Each row is a point on a landscape with many valleys, with its height.
A ball rolls from a point to the lowest of its 2 nearest points, and stops where none of them is lower. Distance is the straight distance between rows; heights are no part of it.
k101: [12,1,-18,-6,2,9,7,-15,-9,13,17,18,9,-7,43,21,12,53,-9,7]  h=452
k592: [7,10,3,0,16,-23,-4,26,20,2,31,-2,-17,-12,-17,4,-4,3,-17,-15]  h=128
k113: [-11,-13,0,10,-20,8,23,-9,-3,0,-49,-6,-16,3,1,-13,9,-1,4,8]  h=454
k643: [4,-6,-1,-6,-7,15,27,-19,-23,-15,-1,6,19,25,-2,-10,2,-14,5,27]  h=513
k169: [-9,-27,-19,-11,17,-2,-16,13,21,16,15,-22,-40,6,7,3,8,19,-1,-8]  h=342
k424: [29,3,-14,8,13,16,-35,-15,-21,8,-18,8,20,-10,18,4,-10,6,4,12]  h=554
k864: [15,-15,10,2,11,-10,-21,15,21,21,-6,-2,-25,-7,-16,2,-7,11,-9,-31]  h=201
k244: [-10,-12,24,2,-2,-29,9,25,4,8,-2,-14,-9,-31,-19,10,3,-1,-15,23]  h=577
k618: [12,-11,1,-6,-20,-12,5,-1,-2,13,-4,0,6,-28,19,20,13,30,-25,34]  h=593
k447: [-14,13,-7,-12,8,-13,29,-10,11,-17,6,-2,-11,-7,11,-17,17,-7,19,-28]  h=239
k785: [20,-22,-6,-11,16,4,-22,-3,0,20,25,-4,-12,8,19,18,8,27,-13,2]  h=443
k612: [12,1,3,-2,-2,-17,-43,15,-23,14,-10,-5,33,-41,-17,-3,-8,-7,-15,8]  h=374
k934: [-48,-3,5,23,-14,32,-12,24,33,-4,12,-18,0,21,0,22,-11,7,-22,12]  h=766
k174: [12,15,-22,15,-28,10,18,-16,-19,-15,-41,0,11,-6,31,-7,4,-5,13,20]  h=174
k872: [17,-1,-6,-9,9,-4,2,-12,4,15,12,6,-11,-3,30,11,14,39,-6,-1]  h=366
k621: [-13,-10,9,12,-13,27,-17,7,1,4,26,6,27,33,7,8,-23,10,-17,-9]  h=709
k530: [9,45,-4,-15,7,-11,14,-2,16,-17,6,5,0,-31,-13,-13,19,-3,26,-17]  h=300
k977: [10,-2,-10,-24,21,-24,14,-41,3,2,-14,7,-10,-7,32,-2,14,13,8,-31]  h=165
k655: [16,-8,10,2,3,1,-25,19,3,23,-9,1,-7,-21,-8,1,-3,9,-19,-6]  h=264
k278: [23,0,1,-4,0,-31,14,-8,7,2,-21,7,-14,-14,-6,6,9,5,0,1]  h=546
k51: [15,2,15,5,-3,-16,3,7,-6,-6,-33,-2,-4,-25,-33,-22,5,-25,11,11]  h=515
k775: [-19,-11,-16,-3,11,-7,-13,22,12,-14,38,-6,-13,29,-22,14,-2,-21,0,47]  h=378
k360: [-7,5,17,9,-2,-14,7,22,2,1,-5,-11,-5,-15,-32,-9,-2,-12,-1,14]  h=553
k136: [35,-12,-2,6,14,24,-46,-8,-13,21,-19,2,-5,-4,6,-2,5,5,2,-6]  h=608
k456: [-29,6,9,6,-7,13,17,-2,8,-6,-26,4,-5,12,-13,-26,-8,-16,7,-33]  h=28
k968: [-17,-11,7,-10,-13,-3,-18,1,-24,0,12,1,67,2,-14,17,-10,-18,-9,14]  h=35
k326: [-8,9,-7,9,-18,21,-2,1,0,-4,-15,18,3,0,19,-7,-11,18,-20,-35]  h=234
k923: [14,-1,14,-1,-6,-20,19,-15,-17,-13,27,26,42,5,-5,11,-16,-1,-11,0]  h=626
k617: [6,-12,11,-10,-17,-25,1,10,-10,14,-14,-12,4,-34,-3,23,9,15,-15,23]  h=616
k258: [-28,-13,15,13,-20,11,26,8,2,-7,17,-11,25,25,-6,9,-14,-3,-15,20]  h=668
k215: [13,22,-23,14,-2,17,-25,-22,-28,1,-28,7,8,-10,42,12,-9,18,11,18]  h=470
k282: [11,10,1,8,-8,8,8,-21,-16,-10,-6,31,22,21,13,-6,-15,-3,-1,-37]  h=242
k287: [16,9,-3,14,-17,-16,15,-15,-15,-14,-45,-1,1,-12,-15,-12,-7,-31,4,10]  h=456
k735: [29,-12,1,-6,12,8,-29,-6,-15,21,-22,-9,-8,-11,-4,-4,10,-1,4,25]  h=571
k234: [7,22,-5,-11,10,0,-7,27,12,0,20,-7,-17,-32,-5,-6,13,20,-3,-12]  h=55
k177: [-5,-4,-9,2,22,-20,-16,4,31,-2,32,9,-9,20,-11,9,-16,-3,-5,-40]  h=225
k196: [18,-5,-17,-18,17,-14,11,-33,-6,12,-1,23,-9,0,33,15,13,34,-8,-26]  h=271
k807: [-47,2,10,18,-12,9,23,7,16,-17,31,-4,30,29,-5,27,-13,-16,-4,25]  h=687
k81: [-2,-21,5,-12,20,-7,-8,6,28,18,-2,-17,-47,6,-10,0,2,2,-3,-22]  h=263
k691: [5,-6,0,-1,3,37,-15,-1,-14,3,4,1,3,19,10,-14,3,-1,4,8]  h=642
k892: [13,37,-21,14,-21,8,-3,-12,-28,-16,-33,4,13,-27,35,12,-11,5,20,22]  h=352
k204: [18,-4,2,-14,16,-21,11,-1,9,13,-5,-9,-32,-15,-6,-5,22,12,15,-6]  h=497
k637: [-1,-6,24,2,4,-6,-39,28,-3,24,-4,-9,11,-30,-21,0,-8,-1,-23,-1]  h=315
k336: [1,0,-5,-6,-14,0,11,2,-5,7,3,8,20,-19,38,28,11,48,-21,26]  h=537
k956: [1,-20,0,-4,1,-5,46,-14,-12,-13,14,-2,6,16,0,-8,16,-7,13,26]  h=439
k946: [-35,-2,1,22,-10,41,-22,12,14,-1,28,-3,11,41,6,19,-16,-3,-16,-8]  h=736
k316: [-33,-16,12,9,-10,5,10,13,22,9,-23,-21,-40,0,-13,1,3,5,-7,4]  h=569
k501: [-33,-19,11,8,-17,25,13,-3,8,10,-37,-14,-26,19,-2,-9,5,6,-5,3]  h=531
k35: [-10,7,-8,7,-19,18,15,-12,-10,-8,-12,16,17,17,18,-5,-6,11,-8,-15]  h=125
k821: [5,25,-10,-14,0,-24,26,-25,9,-14,-14,17,-2,-15,5,-16,3,-7,12,-38]  h=143
k674: [28,28,-11,7,-1,-2,4,-21,-12,-20,-16,24,32,-1,9,-11,-6,-11,10,-30]  h=323
k987: [14,10,-6,-17,5,-18,21,-36,3,-5,-19,19,-4,4,16,1,-1,0,-1,-48]  h=50
k504: [3,-31,-14,-13,12,21,-17,-3,-1,23,24,-11,-23,15,22,14,18,25,5,25]  h=523
k805: [28,-3,10,0,7,-14,5,-18,-12,-8,8,21,24,1,-5,7,-5,-4,1,-6]  h=606
k935: [7,-16,2,-6,10,-6,-5,14,6,10,15,-19,-26,-7,-6,1,14,6,5,14]  h=431
k421: [-5,21,-1,19,-25,19,-5,9,-3,-12,-33,10,1,-8,-3,-15,-20,3,-15,-34]  h=224
k676: [-2,31,1,0,-1,-2,10,17,7,-23,10,8,9,-16,-10,-22,5,-7,12,-16]  h=252
k651: [-6,2,-12,18,-34,11,5,-14,-13,-13,-54,-3,-9,2,17,-17,-5,-7,4,12]  h=347
k749: [-8,-28,-5,-19,-3,14,13,-3,-7,11,19,-21,-14,22,8,12,13,3,3,58]  h=663
k908: [0,-9,5,-2,13,-2,6,-4,1,-6,27,4,-3,38,-20,6,-12,-25,10,-3]  h=259
k243: [-9,35,5,2,-6,-4,13,22,16,-21,12,4,6,-12,-13,-13,-13,-3,-4,-42]  h=217
k341: [-31,-21,3,2,-6,-16,13,22,9,7,20,-32,-9,7,-27,13,0,-13,-14,58]  h=478
k509: [9,-2,-1,4,-3,31,-19,1,-21,0,23,8,29,16,12,-6,-6,-1,-5,-4]  h=676
k768: [-21,0,0,-18,13,-2,-13,-20,30,1,2,-8,-17,15,-1,-24,-4,-26,13,-40]  h=381
k24: [11,-28,8,-13,14,1,-23,6,-7,22,-1,-22,-20,-14,-6,5,12,3,1,38]  h=501
k18: [-6,8,-16,-4,22,-13,-18,16,27,-13,29,-3,-8,6,0,-13,-10,-3,8,-37]  h=265
k175: [-8,-5,21,14,-9,-3,23,3,-7,-7,17,11,23,10,1,6,-9,0,-7,12]  h=647
k752: [-28,-19,11,8,-9,4,19,15,13,11,-8,-25,-27,12,-21,13,4,-7,-6,35]  h=527
k494: [26,30,-5,14,-20,-8,7,-14,-16,-21,-35,14,22,-10,1,-12,-20,-31,14,-9]  h=391
k917: [-20,-23,-8,4,7,-14,-4,25,20,-3,38,-18,-6,12,-7,22,-1,0,-18,48]  h=428
k727: [-20,21,10,9,7,-7,14,1,24,-10,-20,0,-14,7,-26,-24,-7,-29,15,-52]  h=124
k852: [-11,-8,-3,2,6,8,10,10,2,-10,28,-14,-6,23,-18,-4,-3,-22,8,27]  h=320
k663: [-1,-11,0,-4,-8,43,4,-18,-24,6,1,-6,4,28,5,-3,15,-13,12,28]  h=588
k74: [-18,12,13,12,9,-10,12,10,19,-10,9,5,-15,6,-22,-3,-12,-8,3,-44]  h=177
k830: [-11,-2,-5,-13,3,-10,37,-9,6,-12,4,-3,-8,6,-4,-22,23,-5,26,0]  h=332
k355: [-9,-4,-1,13,24,-30,-5,22,22,-9,42,5,-16,14,-13,23,-15,7,-13,-23]  h=180
k245: [41,11,4,-2,9,-32,-2,-12,-1,-7,-18,20,8,-19,-11,8,-8,-8,3,-16]  h=579
k847: [16,45,-4,-7,13,-5,3,-3,2,-8,-5,10,-5,-42,1,-6,19,5,31,5]  h=267
k932: [1,4,1,-10,12,4,-14,9,11,1,14,-2,-11,9,-6,-24,2,-13,22,-26]  h=322
k865: [-1,-14,-4,-10,-8,7,-32,-10,-40,13,-6,0,52,2,-2,5,-1,-13,-6,32]  h=228
k686: [4,-26,-10,-13,14,11,0,-2,-17,11,30,-15,-13,14,19,16,22,11,17,45]  h=602
k376: [-1,3,17,0,10,4,-5,-12,4,-4,22,13,11,37,-11,1,-17,-23,11,-35]  h=199
k2: [-3,-11,8,-5,-1,7,-40,1,-26,11,-1,-5,32,-16,-12,-11,-5,-24,-3,17]  h=357
k434: [10,37,-8,-10,9,11,-4,15,-14,-2,13,4,-7,-38,15,-5,14,27,12,3]  h=166
k435: [-5,22,7,15,-18,12,3,7,1,-7,-47,7,-7,-5,-12,-26,-4,-13,6,-20]  h=145

For each start below, name the point where the ball stops.
k621 | k987
k258 | k935
k617 | k35
k530 | k456
k341 | k376
k932 | k234
k807 | k935
